Each row is a point on a landscape with many valleys, with its height.
A ball rolls from a point to the lowest of its 2 nearest points, and stops where none of them is lower. Distance is the straight distance between rows; heights are no part of it.
velag: [ 72 122 104 160  88 169  57 116 154 125 113 135 136 171 107  80  80 156
 103 129  97 130 121 104  76 108 101 120 125 164 165 103 150 162 108 141]  (h 15.6)
bal: [ 40 141 132 130 128 176 142  77  45 103 227 143 122 111 111 103 138 172
  98 155 135  93 107 155 189 150 137 108 145 134 104 131 126 109 158 108]  (h 31.9)
Mef: [117  91 201  45 144 105 142 153 122 128  62 120 135 161 144 165 156 171
  85 178 194 171 144 139 127 149 159 128 104  60 119 129 102 130 153 187]  (h 47.1)
laf: [131 111 110 209 199 125 146 105 135 122 152 114 144 109 183 152 198  84
 126 120 124  95 124 109 134 161 105 128 122 166 110 123 119  94 143 119]  (h 60.4)
Fenup: [158  86  46 163  91 110 140 179 114 141 162 167 116 129 130  86 151  94
 188  95 135 133 140 146 121 143 164 147 143 166  99 158 158 106 143 140]  (h 36.6)
Tisib: [ 97 142 130 112 137 133 170 124  77 122 224 185 130 146 142 122 147 163
 143 151 127  69 120 157 179 158 148 101 126 147  96 153 101 117 134 125]  (h 35.7)
disab: [123 135 188  82 140 111 133 143 185 148 108 165 102 151 123  97 120 127
 160 138 123 121 132 113 181 121 136 109  82 125 136 125 138 168  88 161]  (h 27.5)
dut: [108 127  51 143 121 208  76 131 136 121 133 166 134 157 120  99  76 160
 124 120 164 115 139 138 155 100 157 157 142 154 159 158  85 136  89 111]  (h 17.2)
ligo: [110 139 169 105 146 150 177 139 121 143  99 137  98 128 101 107 124 162
 128 170 125 132 113 126 213 125 143 106  93 110  99 142  99 172  94 163]  (h 23.2)
git: [103 100  43 178  68 155  53 121 120 142 123 123 140 160 141  70  79 119
 134  94  96 104 120  89  61 104 125 157 126 146 154 123 133 110  88 109]  (h 9.7)
gegib: [154 151 107 124 120 101  89 123 103 138 120 109 103 131  79 115  72  97
 123 121  84 113  90 106 140  59 130 166  68 136 179 154 129  88  67 115]  (h 36.8)
vuvas: [171 135 155  90 132 110 129 153  83 117  73 139  88 106  88 208 113 141
 110 170 136 162 118 143 149 141 136 131 172  67 114 156 126 108 150 146]  (h 22.7)
Vinak: [138 122 193  42 150  66 150 158 153 122  82 131 130 123 119 160 133 143
 134 119 185 137 141 132  83 129 141 121 139  71 137 108 161  85 148 138]  (h 14.3)
zizuk: [106 121 141 185  92 114  66  95 146 139 103  89 115 143  89 102  66 122
 124 140  80 141 128  81  58 133  71 103 141 149 154 106 186 143 124 115]  (h 20.9)
Sugo: [108  98 126 128  79 120  93 107 118 107 178 130 153 155 149 138 157 132
 115 126 122 156 134 151  91 165 119 134 167 169 145 114 185 153 191 117]  (h 55.1)
guba: [144 146 148 150 124 109 139 128 136 143 106 112 109  89 120 111 131 106
 137 106 170 170 137 117 147 127 144 139 168 116 146 116 188 139 163 137]  (h 27.9)
vifo: [106  58 102  99 132 172 185 120 141 123 139 109 172 144 164  84 187 159
 134 161 119 149 134 141 174 141 122 169 154 151 123 103 146 144 136 121]  (h 46.5)
Tabe: [176 191 148 184 144  99  81 136 145  86 114 104 153  94  90 158  99  71
 148 120 150  98  87 113 139 138 111 121  80 117 148 178 100 162 103 124]  (h 30.2)
tun: [144 106  43  96 133 190 114 142 152 126 156 146 138 135 152 136  98 139
 140  93 129 147 160 140 167  86 164 186 163 148 146 144  77 107  79  83]  (h 11.4)
Pive: [106 147 108 145 122  83 126 142 116 169 120 124 150 134 163  77  88 111
 167 105 149  38  97 127  87 137 133 135 140  84 180 112 154 120 136 103]  (h 38.0)
niti: [154 116 100 161 106 108  81 143  60 136 131 120  89 129 126 167 107 133
  90 182  50 133 104 118 104 142 108 133 135 132 114 151 135 131 136 144]  (h 34.5)
genib: [105 190 167 161 136  63 121 132 104 142 149 106 129 104 150 136  99 108
 152 137 148  48  91 131 103 160 104  87 124  95 152 131 153 153 140 103]  (h 41.0)
Pora: [119 172 210  81 137  98 204 117  87 143 138 125  86  99 122 156 179 158
  90 191 161 161 117 163 139 144 142  79 129  96  82 120 102 100 168 137]  (h 66.4)
Fute: [184 129 116  77 106  97 150 149 156  97 130 109 174 128 116 180 140 139
 183  37 129 175 173 151  63 124 157 102 115  95 101 134 130 125 169 137]  (h 14.5)
rin: [140 149 126 137 139 100  92 134 140 119 168 145 127 110 145 174 135  93
 145  78 128 107 135 124 108 141 140  99 116 126 116 135 115 114 120 105]  (h 22.1)
lufi: [123 133 140 225 121 111 124  88 118 144 176 123 125 123 109 160 142  62
 148 105 120 133 120 124 127 166 101 118 142 195 133 138 145 112 128  78]  (h 55.0)
tasi: [162 178 124 149 133  78 172 118 119 163 144  74 175 114 147 136 119 114
 154 109  93  93 102 115 116 116 110 140 105 132 162 113 108 108 114  90]  (h 18.6)
Fibe: [133 119 135 105 144 144 183 103 113 102 132  99 126 130  76  86 152 136
 108 142  93 176 123 122 184  75 127 162 101 170 138 118 152 113 128 149]  (h 50.8)
zoraz: [ 75  84 175  88 128 146 119 126 115 122 103 105  87  89 122 144 167 131
 103 105 142 200 151  86 123 142 137  73 132  85  75 104 168 135 117 141]  (h 12.3)
vopo: [123  66  46 146 103 134  93 154 124 160 105 133 121 151 184 101 109 116
 137 144  82  91 114 118 108 155 137 187 174 107 139 131 145 111 110 107]  (h 10.2)
lapov: [ 89  87 141 140 164 128 188 142  99 145  90 105 148 139 140  69 178 147
 110 147 169  94 112 115 149 139 133 127 106 106 125 107 155 138 154 175]  (h 57.6)
zini: [ 89 144 221  66 141 133  93 102 169 105 135 113 105  89 146 168 145 135
 102  93 150 200 168 102 120 131 142  55  92  70  85 105 118 143 114 128]  (h 18.5)
bina: [116  84 133 169 156 116  75 144 192 134  77 122 115 101 185 146 127 101
 137 100 165 131 158  84  93 163 118  86 151  90 109 115 166 143 130 141]  (h 21.9)
kul: [128 119 179 149 110 102 100 114  97 137 112  91  83 105  92 180  88 127
  93 184  59 145 113 124 103 148  75 100 152 115 117 126 171 141 153 128]  (h 30.6)
zapu: [110  92 144 154 183 122 210 117 134 134 117 107 154 118 167 130 217 112
 143 109 149 109 129 115 124 159 121 104 117 135  99 100 140 110 157 138]  (h 59.0)
Fiba: [111  96  95 137 169 165 142 120 132 135 124 100 130 113 174  80 144 129
  89 158 108 134 132 105 163 100 110 176 141 144 154  95 136 119 112 129]  (h 43.9)
mak: [173 149 107 102 123  86 144 126  46 117 127  93 133 121  84 178 114 137
 136 135  97 118  77 143 152 103 150 144 116  70 156 151 127 107 137 140]  (h 16.8)
vedaz: [ 60 146 187 148 128 127 106  77 130 111 169 106 149 164 106 148 125 138
 110 124  60 119 114 119 123 159  91 100  99 148 130  94 147 165 143 116]  (h 62.4)
Tadin: [ 70 115 195  88 126 116 127 123 106  99 154 147 119 161 112 121 166 145
 115 122 115 133 130 124 152 146 137  72  73 115 107 121 165 173 140 163]  (h 57.9)
falur: [ 80 122 136 134 121 141  97 126  75 117 118 112  88  85 115 155 132 114
 132  81 133 141 123  98 126 149 134  68 159  67  96 119 168 155 125 107]  (h 18.2)
kapo: [159 145 179 194 142 106 157 129 142 151  57  96 115 112 105 157 119 114
 165 156 114 116 117  90 100 175  76  86 133 137  88 146 128 149 127 128]  (h 42.8)
Mopa: [102 194 174 175 125 140 141 121 130 148 105 111 119  75  63 114  81  90
 128 158 148  83  88 125 116 142  68  86 149 135 133 130  87 159  87  75]  (h 48.4)
Vilib: [ 98 101 121  88  99 160  79 114 174 113 176 188 168 159 191 143 132 141
 129  90 165 141 169 142  90 155 129 137 182 147 125 110 118 143 143 117]  (h 62.9)
tigif: [125 124 175 122 147 138 127 139 124 129  88 114  96 101 154 169 151 136
 117 156 174 173 128 121 202 167 163 114 146  57 106 136 136 176 132 158]  (h 16.1)
vop: [105 151 122  76 106 123 136 127  88 165 174 141 128 118 124 142  96 150
 129 132 121  86 109 163 149 122 147 146 175  91 170 122 129 121 120  85]  (h 35.1)
lom: [112 119 141 104 135 137 130 100 134 156 122  95 129 130 121 116 109 139
  72 178  59 118 111 129 132  95  78 170 141 141 175  84 141 121 111 116]  (h 40.8)
lod: [ 84 120 133 143 173 157 173 105  76 108 138  98 149 113 141 112 179 164
  94 161 175 100  99 140 211 149 156 127 131  70 133 119 138 135 159 147]  (h 56.2)
raviv: [139  83 158  53 157 105 140 154 171  96  98 163 139 136 118 138 184 119
 136  93 192 155 151 138 146 115 169 138 113  96 134 125 157  96 138 158]  (h 8.7)
zago: [150 165 137 168 116 101 112 109  70 139 122  86 103  86  58 130  79  66
 127 137  69 127  77  94 155 101  91 136 104 121 147 142 127 111  74  91]  (h 39.2)
peki: [117 163  76 192 118 162  96 141 159 147 168 126 150  96 206 116 121 109
 122  64 158 120 158 118 104 128 130 127 149 143 106 110  97 149 128 145]  (h 57.7)
medep: [113 123 128  95 139 171 128 110 165 128 114 145 138 142 124 132 131 150
 102 117 110 155 153 105 104 106 109 134 140 154 134 100  91 117  93  99]  (h 32.6)
sog: [163 134 121 170 135 130  31 154 175 107  55 152 111 146 132 154  78 122
 120 155 147 124 130 104  89 138 114 125 135 118 142 159 115 155 111 146]  (h 15.7)
lufak: [149  74 120  44 109 145 189 134 154 122 132 142 127 166 124 101 143 139
 196 151  95 164 125 146 219 100 158 170 118 138 127 142 152 163 105 142]  (h 10.8)
nadan: [125 141 107  64 151 159 118 132 135 109 149 167 124 110 145 160 146 145
 104  95 189 171 158 166 144 119 176 153 182  91 126 114  98  83 148  98]  (h 62.3)
Kisu: [ 96 150 150 188 133 142 146 120 122 153  94 123 124 107 105 135 116 107
 151 106 146  90 127  96  83 162  86  63 147 131  94 122 115 140 110  89]  (h 45.6)
kifad: [154 126 107 105 121  81  94 170 181 143 119 156 127 134 175 151  91 122
 163 103 142 110 146 150  85 137 149 160 162  93 163 126 142 103 131 113]  (h 31.1)
teki: [122  74  42 135 124 157 158 149  51 136 150 137 125 128 122  99 139 146
 139 153 102 107 107 141 138 120 136 158 162 132  96 143 126  95 124 122]  (h 11.3)
bito: [163 103 110  49  89 111 150 160 150  96 153 139 168 154 152 137 174 139
 177  91 131 157 150 171  96 118 159 133  95 125 109 131 138 156 159 156]  (h 8.9)
nad: [154  97  97 101  65  93 131 140  75 147 129 113 141 157  73 155 103 147
 161 135  61  98 101 148  69 141 126 141 141 113 142 149 143 108 137  95]  (h 31.5)
Rizar: [119 100 114 119 120 134 156 114 146  97 242 156 163 141 172  97 200 122
 155  94 105 121 156 160 153 139 141 110  91 193  82 125 127 136 146 153]  (h 31.4)
suzab: [118 110 121  65 126 166 200 147 123 141 110 115 137 146 120  99 149 187
 160 136 162 142 128 153 215 106 187 139 116  90 128 139 120 161 120 151]  (h 17.6)
mepif: [142  75 100 162  66 133 149 113 115 158 124 108 148 143 101 123 132 119
 163 122  69 155 122 130 111 158 106 146 182 159 131 121 163 147 144  89]  (h 51.2)
zol: [172 141 136 125 147 117 144 125 129 110 151 161 116 108 135 180 166 112
 138 119 142 162 145 145 172 146 161 119 137 117  98 150 104 123 142 137]  (h 16.9)
rumaf: [146 137 105 184 107 131 130 113 134 158 175 135 120 128 144 141 140  97
 118 126 111 153 147 119  80 147  96 140 164 222 108 118 107  90 125  88]  (h 57.0)
gis: [114 138 116 223 116 109 110  96  67 145 188 118 135 132  88 102 106  71
 122 145 126  85  83 129 164 139 110 145 118 173 162 145 128  96 118  74]  (h 53.1)
Dun: [138  99 140  57 118 127 204 123  96 113 128  85 130 128 123 127 183 170
 108 180  83 194 108 138 166  96 137 145 110 120 105 112 148 138 137 178]  (h 52.7)
Ner: [132  91 101 160 135 115  79 128 159 142  75 109 114 125 169 111 112  96
 135 123  94 128 127  71 109 131 108 144 141 105 148 113 176 133 111 128]  (h 17.0)
lukog: [132 136  84 132 132 139 197  99  18 125 151  94 153 113  73 150 155 144
 133 142 108 112  78 146 174 113 147 114 134  86 124 134 105 100 137 115]  (h 11.1)
goto: [149 162 125  95 140 146 108 130  99 106 112 112  81 118  70 149  81 143
  74 164 101 152 110 137 164  55 124 159  98 138 150 153 107 112  99 138]  (h 33.6)
neret: [144 117  37  99 138 154 127 167 151 156 142 141 117 144 185 107  88 135
 177 112 121  92 129 138 180  88 177 184 109 122 143 158  87 125  76 122]  (h 3.6)
kave: [ 91 112 109 143 108 166 145 113  81 134 147 137 115 114  94  99 143 113
 159  80 122 137 127 108 184 132 153 102 149 105 110 126 145 155 113 103]  (h 23.3)
Zov: [180 131  67 209 109 125  78 136 188 131 162 150 176 138 156 132 127  95
 162  53 136  95 160 135  85 126 153 131  93 168 122 151  79 106 120 146]  (h 46.6)
Gev: [137 113 221  86  96 113 177 102 136 132  91 125 135 158  68 154 142 155
 127 158 132 179 150 151 119 161 116 104 145 120 117 118 140 146 169 127]  (h 68.7)
vemoz: [124 172 154 140 134 139  99 146 129 148  64 104 103 124 106 118  59 161
  74 209 116  96 106 131 111 105  88 129 105 118 153 125 110 171 114 158]  (h 25.1)
tofo: [192 149 154  50 128  87 149 134 153  99 106 111 146 131 120 169 138 139
 134  94 114 179 159 128  74  79 132 126  83 133 121 132 127 103 143 158]  (h 19.6)
veb: [146 136 218  73 127  99 233 119 105 139 106 130 110 138  63 133 167 154
 121 186 142 164 117 149 163 130 135 112 109 132 104 132 127 107 161 175]  (h 67.6)
Liku: [102  98  66  94 121 210 121 118 148  87 211 182 179 135 171 110 150 153
 130  72 175 140 174 153 128 126 146 158 169 166  92 124  98  95 127 116]  (h 62.2)
Pubu: [ 93 167 167  85 116 148 122 126 118 114 143 151 121 106 154 180 147 162
 104 106 193 147 147 158 117 170 159  98 175  70  99 119  98 130 159 103]  (h 60.7)
Fope: [ 59 115 138 123 127 191 160  99  89 126 152 156 112 117  98 123 163 154
 114 122 163 132 136 139 169 155 138  95 177 127  96 120 126 114 131  88]  (h 27.7)
Kal: [113 145 124 209 161 145 110 116 158 118 134 121 116 111 134  56 135  83
 105 110 130 153 137  90 158  98 112 124  82 182 132  98 145 146 123 167]  (h 44.4)
beka: [121 119 174 103  89 105 110 106 124 144 115 116 103 135  40 120  92 128
 106 142  79 151 123 128  93 107  89 120 144 146 160 108 193 121 140 115]  (h 26.0)
saliz: [172 139 119 159 146 135 139 140 140 125  71 112 127  97 115 114 113  86
 153  78 154 141 131  97 166  97 144 139 112  99 134 140 149 139 119 160]  (h 25.0)
peb: [176 160 135 115 154 141 108 148 157 118  90 135 122 127 140 175 102 136
 135 155 129 122 121 138 191 119 144 150 108  94 148 158  80 175 102 143]  (h 3.7)
Fazaf: [ 54 131 168 175 155 180 113  82 153 136 150 158 115 123 129 127 128 117
  83 158 146 121 129 120 130 159  62 109 182 186 125  93 112 122 120  96]  (h 53.6)
Zuda: [125 127  97 186 168 163 111 127 132 107 148 139 105  79 134  75 151  89
 106  98 195 159 155 117 193  96 153 129 129 145 122 130 146 130 137 159]  (h 45.9)
div: [110 121 109 118 132 138 116 126 126  95 173 166 105 165  77  53 112 146
 116 154 121 125 135 147 154  80 136 145  91 209 152 147 152 115 120 142]  (h 53.9)
Nol: [114 104 155  76 182 101 148 158 135 138  74 151 128 122 138 156 150 135
 113 130 167  84 133 114  54 147 115 107 145  91 116 105 117  66 130 117]  (h 20.1)
kib: [196 146  62 134  94 123 152 162 100 152  84  86 137 144 124 157  84 160
 149 141  86 138 109 146 112 102 145 179 130 128 138 161 103 137 139 144]  (h 40.7)
losu: [192 173 134  77 108 124 113 142 129 100  92 116 114 158  95 174  83 166
 115 117 115 183 147 143  92  71 139 138  80 146 128 172 101 142 135 159]  (h 23.8)
zunop: [165 135  87 131 121 107 157 147 141 183 133 124 131 122 158 113 108 109
 190  98  93  98 119 118 153 121 150 158 128 115 145 131 111 119  87 103]  (h 11.7)
reki: [125 169  79 147 115  77  96 165 136 176 172 125 131  98 196 118  80  93
 152  77 156  86 122 128  72 122 140 157 154 110 160 110 133  86 124 102]  (h 34.9)
bezoz: [100  75  14 168  85 124  85 150  94 150 145 150 121 143 193  52 107  75
 151  86 116  82 113 110  74 133 143 178 145 118 127 129 148  81 112 110]  (h 2.7)
mobit: [ 91 172 130 183 144 165 110 120 132 123 162 144 134 113 178 145 150 135
  89 123 162 110 139 131 116 166 105 104 157 159  97 122  95 143 147 124]  (h 55.9)
ligus: [ 91 161 152 127 132 134  77 108 165 117 178 147 137 155 143 121 112 126
 121 110  82 109 128 113 146 123 118 112  65 152 141 108 118 177  94 141]  (h 60.9)
Mego: [154 153 131 173 140  94  94 121 145 117  73  99 165 124  87 133  78  98
 182  94 150  75 107  97 100 135 108 116 115  84 169 148 141 132 109 104]  (h 32.9)
Bim: [132  82  83 134 120 123 153 150 129 119 205 145 116 121 164  54 182 104
 165 120 129 137 145 146 168 115 165 138 116 181 102 137 179 131 142 159]  (h 34.2)
Lop: [106 137 129  88  75 143 119 147 155 153 146 167 134 154 182 114 103 177
 128 123 136 136 167 139  39 148 108 120 173 165 108 106 112 152 140 121]  (h 61.2)
mepin: [ 94 141  71 120 123 165 124 154 102 122 154 106 150  88 193 129 142 150
 108  59 143 135 143 111  91 117 142 120 142  96  88 100 112 134 138 139]  (h 59.1)
tubez: [102  90 115  84 148 129 192 118  80  97 169  99 154 130 162 120 214 168
 126 152 134 150 100 142 199 126 177 119 108  83 108 111 144 142 155 174]  (h 54.7)
kir: [ 97  94 104 158 123 147 157 110  25 142 157 117 106 111  70 116 131 131
  95 166  86  91  91 140 149 128 107 111 144 121 114 127 139 105 139 114]  (h 2.9)
vura: [157 144  92 238 100  70 127 122  69 172 141 115 121 131 119  98 108  52
 148 136 115  74  89 110 104 139 125 143  94 159 137 152 119  66 111  87]  (h 51.4)
sul: [141 102  80 109 143 143 145 176  67 124 111 158  99 126  86 143 122 159
 106 172 155 124 120 171 146 128 161 146 175  95 111 151 117  95 151 137]  (h 17.5)
vope: [161 110 105  40 112 162 161 121 189 135 151 158 138 158 150 132 123 139
 170 113 111 168 157 160 181  92 163 170 131 148 146 140  97 144  96 101]  (h 2.2)
ker: [124 110 115 138 102 119 136 148 148 164 136 169  98 152 156  93 138 131
 129 163  97 114 145 125  51 154  93 127 160 201 101 122 125 111 128 120]  (h 59.2)
Mubu: [160  95  84 117 157 134 132 173 141 129 113 150 104 103 157 127 146 116
 149 109 142 140 139 125 181 116 171 143 127  99 101 147 133 130 118 167]  (h 21.5)
Durub: [156 108 120 126 106 144 208 107 134 145 110 102 165 137 115 139 162 142
 169 126 104 173 130 139 174 151 136 143 169 129 127 121 134 156 149 116]  (h 49.1)
nas: [124  97  95 109  75 156 101 104 131 117 167 136 169 178 136 116 128 144
 123 136  76 150 134 152 119 133 116 171 153 180 151 121 132 147 129 103]  (h 53.3)
dugu: [170 126 163 157 120  90 102 127 162 117  59  85 143 135 113 156  84 151
 174 138  99 139 148  78  96 157  95  88 112  97 101 160 173 167 138 151]  (h 40.2)
zegis: [ 79 119 167 141 142 156 129  63 141 101 171 156 156 160 106 144 165 117
 133  79  87 129 137 114 120 158  99  90 102 185 101 113 108 137 120 101]  (h 63.8)
Fosu: [158 163 124 153 137 140 128 143 188 145  87  96 142  83 150 129  87 123
 153  83 142 146 170  77  56 109  95  80 141 125 103 101 102 138  92 115]  (h 40.3)
pada: [148 177 176  67 121 152 143 139 138 115  69 135 106 150  77 149  95 179
 100 155 180 165 143 166 142  88 154 132 104 124 144 150  86 152 137 159]  (h 27.4)
Bog: [111 132  67 174 136 150  32 128 113 114 158 160 139 142 135 112  82  95
 116 111 153  66 103 117 155 116 146 164 109 121 172 152  94 102  69 101]  (h 58.2)
muz: [ 76 124 128  72 129 146 154 129 100 149 161 169 133 137 125  91 127 166
 108 134 128  60 121 142 103 117 109 126 152 142 133 107 120  92 115 106]  (h 30.7)
dovom: [105 146  74 166 164 167  96 102  62 106 146 120 144  96  97  84  98  86
  91  98 167  98 109 113 157  83 118 155 133 120 170 127  93  82  90  80]  (h 56.8)
fafeb: [109 136 191 129 147 136 122  90 124 120 139 119 110 123 154 182 155 144
  53 195 135 163 133 162 145 164 105 130 171 120 132 103 115 132 176 114]  (h 42.4)
miz: [173 159 172 134 144 107 179 112 176 151  89 101 132  95 120 156 135 106
 165 106 107 163 156  89 104 134  98  91 122 139  98 114 117 130 118 121]  (h 43.4)
torik: [104  78 158  83 141  98 143 140 125 156 101 165 108 147 109 120 136 142
  94 186 133  66 119 154  80 141 104 128 159 120 146 105 154  77 150 118]  (h 25.7)
Nilad: [117  90 138 112 102 118 120 135 130 124  86  93 157 152 123 133 113 168
 143 123  90 133 137 105  53 150 106  96 131 114 114 117 165 160 139 121]  (h 37.3)
lapu: [ 97 138 182  84 153 137 153  88  96  99 194 167 124 151 139 157 162 161
  81 191 131 125 145 174 154 150 127 110 138 134 102 126  88 107 158 110]  (h 39.3)
zel: [ 97 148  99 128 147 144  99 134  73 108 151 155 103 124  84  73 113 132
  86 118 141  99 119 121 126  73 132 123  95 157 146 126 126  94 109 128]  (h 55.3)
Kur: [147 154 176 117 178  96 142 114 123 129 132 115 103  91 124 172 147  97
  95 156 109 122 107 114 122 125  93 122 124 134 139 112 120  91 113 109]  (h 63.1)
kise: [141 124 119 162  86 100 105 117  55 146 158 132 132 135  53 197  95 126
 110 163  92  80  97 159  97 161 111 125 145 125 143 157 110  89 144  82]  (h 27.3)
gemo: [152  94 128  89 134 115 112 136 181 104 155 187  94 192 148  78 126 136
 134 187  96 132 147 152 159 108 139 165  93 200 139 153 140 124 117 158]  (h 52.4)
kor: [160 118 134 134 129  90 166 123 166 139 180 132 153 138 166 127 177 108
 179  89  70 103 141 123 138 138 134 101  65 162  87 123 114 150 127 158]  (h 27.8)
tiben: [ 98 167 107 149 108 123  53 123 139 148 192 150 132 155 172 104  75 123
 126 128 106  63 102 120 147 117 129 152  93 149 181 134 114 149  73 114]  (h 59.5)
dipe: [163 200 134 143 135 148 132 151 128 122 109 109  98  65 155 151 122 129
 116 152 158 168 117 139 204 131 157 131 134  84 111 154  89 184 124 147]  (h 10.5)
pelup: [130  90 175 105 113  84 148 141 160 141 101 141 103 162 140  93 145 133
 148 164  79 138 127 106 126 143 110 124  97 149 110 121 176 156 130 172]  (h 31.0)
Zimu: [136 126 170 150 165 139  94  89 196 108 111 149 129 136 106 151 141  92
 115 127 132 166 144 103 149 138 100 121 133 163 152 112 124 133 113 116]  (h 28.3)
sagaf: [154 103  94  99 143 158 149 138 111  84 121 131 118 131  85 102 158 147
 100 139 160 190 157 150 155  83 153 170 133 173 134 149 141  94 149 144]  (h 49.2)
zarer: [131  83 153  96 102  99 114 130 144 115  66 100 133 180 114 102 127 164
 113 181  52 116 117 117  73 118  93 147  88 137 139 123 177 140 140 175]  (h 34.0)
silun: [ 97 164 144 156 121 106 133 118  89 162 187 140 134 118 152 166 124 124
 138 157 134  54  86 158 159 180 115 131 171 106 153 130 123 133 144  91]  (h 38.6)
lozab: [ 88 146 168 193 140 142 115 102 141 168 112 127 113 107 102 106  88  99
  92 194 131  65  96 136 114 154  52 126 173 147 163 103 122 138 119  92]  (h 51.0)
kip: [140 137  98 175 135 119 113 166 189 150  95 170 114 123 153  55 121  89
 158  80 195  93 142 115  94 108 140 110 110 138 141 120 138 120 127 171]  (h 40.9)
bam: [117  80 165  65 136 144 132 141 161 106  99 143 155 185 179 132 160 176
 105 162 158 172 166 147 152 135 162 135  96 110 119 133 103 177 147 168]  (h 49.0)
Fibef: [ 97  85 100  75 146 164 137 135 152 125 151 143 133  97 185 119 167 133
 132  91 174 163 152 141 173 133 167 159 186  83 122  94 148 122 129 113]  (h 63.6)
Zutu: [114 125 100 136 151 200 122 131 120 101 120 134  95 102  97  83 121 160
 102 156 187 176 154 135 204  94 166 147 157 137 128 144 121 130 116 135]  (h 47.5)
bibid: [179 145 112 126  93  96 148 163  79 131 109 112 112 130 128 167 127 156
 137 154  84 168 123 130 100 129 146 113 123 128  85 157 132 150 162 174]  (h 37.8)
sif: [153 157 129 201 191 100 148  87  96 104 153  73 136  73 136 169 183  60
 109 127 113 123  83  97 149 123  99 131  98 135 130 123 114  91 128 111]  (h 61.6)
Ririt: [ 91 177 206 109 166 103 169 111  83 141 137  88  89  69 144 191 160 128
  87 170 142 120  98 135 104 149  94  65 139  87  93 104 111 107 139 107]  (h 64.8)
nalup: [155 205 178 123 135 118 139 147 162 132  71 115 142 116 104 134  93 156
 135 131 196 121 133 137 110 118 125 103 114 114 155 136 111 163 133 144]  (h 30.8)
zope: [160 185 149 119 111  86 123 123  79 123 133  82 139 106  79 205  85 136
 130 126 101 113 101 136  89 129 110 110 128  87 149 144 115 107 128  90]  (h 22.0)
Purez: [136  74 114  34 133 128 169 146 165  83 166 161 177 152 144 102 199 126
 155 100 175 133 150 180 131 111 158 162 122 141 127 113 147 103 148 130]  (h 2.1)
fuli: [127  73 194 100 145 117 124 131 123 120  79 136  91 144 141 170 155 141
  65 205 137 175 148 124 137 156 113 129 145 117 111 128 129 131 159 161]  (h 44.9)
Kibi: [152 141 132 191 136 154  83 136 132 128  52 120 108 110  97 149  84 120
 106 182 126 126 106 112 148 153  92 133 150 122 124 159 104 183 111 135]  (h 20.3)
fale: [121 167 137 133 123 134 156 111 150 158  95  86 153 150  96  84  89 150
 113 138 111 112 110 128 126  81 102 155 103 151 199 106 137 148 125 131]  (h 37.7)
Fet: [173  89  67 210 112 124  95 115 165 133 182 134 145 121 143  85 151  48
 153  57 124 130 149 110 135 109 149 142  97 188 127 129 137  90 116 133]  (h 48.3)
Komin: [149  85  49 160 131 120  88 157 171 137 128 189 100 143 151  64 130  76
 171 101 156  95 135 124 130 118 171 173 129 140 143 147 151  80 106 141]  (h 38.8)
Redu: [154 143 113 149 100  72 135 144  79 158 100 111 115 119  78 122  91 107
 178 116  87  78  98 105  52 130 120 112 115 109 122 157 141  80 114  97]  (h 31.6)
Dobek: [163 204 181 133 143 101  99 101 129  85 119  86 158 112  65 193 101 116
 100 153 113 117  90 136 119 133  83 121  95 116 162 153  74 140 113  93]  (h 26.7)
Tozos: [120 140 141 188 160 128 111 124 186 137  49 124 116 125 138  38 108  86
 131 120 166 118 121  70 115  87  99 113  79 137 158 104 147 143 110 175]  (h 42.7)
venov: [104 174 131 131 129 185 121 104 172 126 129 139 171 115 133 129 116 146
 128  63 153 126 158 101  76 114 106  85 132 153 120  96  63 131  99 104]  (h 36.7)
vol: [145 135 101 176 138 101 155 110 138 130 148  93 179 148 159 100 165 110
 147  92  71  84 120 106  99 122 116 130  63 174 133 119 117 117 127 133]  (h 23.9)
sug: [ 78 148 168  85  92 150 108 117 113  93 169 168 133 146 141 134 150 176
 105  95 164 145 157 150 121 155 159  81 115 117  92 126 128 172 154 143]  (h 59.3)
ziluk: [103  94 125 128 123 120 115 113  89  89 192 148 131 162 134 130 170 143
 112 156  93 136 123 145 166 158 140 118 112 155 117 143 163 159 173 152]  (h 56.5)
saleg: [162 123 125 124 134 133  89 147 193 127  61 123 131 160 172 138 102 148
 139 135 124 135 137 117 141 112 144 154  92 110 150 145 135 185 124 176]  (h 10.0)
Zul: [ 99 156 185 134  88 167 173  72 123 143 123  97 133 118  44 127 135 157
  98 145 122 180 134 170 154 144 123 114 167 131 140 104 143 149 176 101]  (h 69.9)
Zenes: [122 164 164  99 130 158 108 130 105 121 107 105  84 122 110 154  97 167
  47 204  84 168 125 143 149  98 110 124 112 119 116 124  85 167 121 154]  (h 29.8)
lelek: [152  84 149  88 154 137 107 145 217 110 100 197 107 190 169 107 136 139
 117 166 155 162 175 129 143 108 142 147  97 167 123 141 101 147 113 178]  (h 50.9)
dugam: [ 77 133  88  60  83 184 159 134  98 107 193 140 167 121 171 114 171 173
 131  65 156 141 143 156  98 134 152 129 154 122  73 102 118 126 147 123]  (h 60.6)
Dutu: [113 162 218 110 159 109  80 104 180  96 118 115  96  85 112 170 117  95
 115 119 156 158 140  92 121 131  97  77 119 107 129 108 143 139 101 109]  (h 23.7)
Sova: [165 132 127 142 151  62 122 148 145 134 124 127 123 120 130 171 115  99
 184  93 108  85 144 102  42 155 117  79 114 117  87 152 132  80 120 105]  (h 27.0)
zipi: [164 132  39 107 111 121 137 180 139 118 107  86 167 147 177 146 114 156
 160  83 120 140 125 162  78  97 160 180 115 109 141 136 121 141 159 150]  (h 43.1)
ded: [184 101  38 151 135 125 110 177 179 117 123 138 163 140 169 135 137 109
 158  60 149 121 158 160 103 114 173 173 118 131 130 143 108 106 149 166]  (h 45.0)
zer: [172 122 123  65 124  80 135 180 128 129 106 169 104 134 142 191 102 131
 153 134 136 152 138 166 109 149 155 154 175  80 124 153 119 101 152 125]  (h 27.2)
vuton: [ 86  98 188 162 155 135 108 134 157 138  87 139 118 131 173 163 151 133
 114 146 189 134 149 116 127 198 124  87 152 100 103 119 133 175 147 142]  (h 21.2)
kek: [176  98  70 188  69  75 115 120 116 156 148 117 122 143 122  67 122  45
 171  91 100 120 114  98 117 105 151 174  81 162 152 145 156  58  97 104]  (h 49.7)
Viv: [130 196 152 150 144 115 144 152 146 128  88  87 137  67 135 105 121 114
 128  83 235 136 131 127 113 119 147 106 130  68 135 112 146 144 155 141]  (h 30.9)
rep: [162 150 153 168 124 118 116 104 167 121  37 109 153 157  59 106  74 115
 152 138 123  92  99 100 118 102  96 150  97 128 195 149 150 128 116 138]  (h 35.2)

Call two points neighbours if one is among the 2 nearest of the other. Go from one point of each pair to the other, from neighbour to neighbour, staying as low as possible. Name the highest point that can't be avoided.
kapo, bezoz: Vilib
Purez, kir: Redu
zoraz, vope: miz
zol, Purez: Viv
vope, neret: tun
peb, bezoz: bina

For each start below, name the point where the ball stops.
zapu: neret
vura: bezoz
Pubu: kir
Liku: kapo
zel: zoraz
lom: kir
Tozos: neret
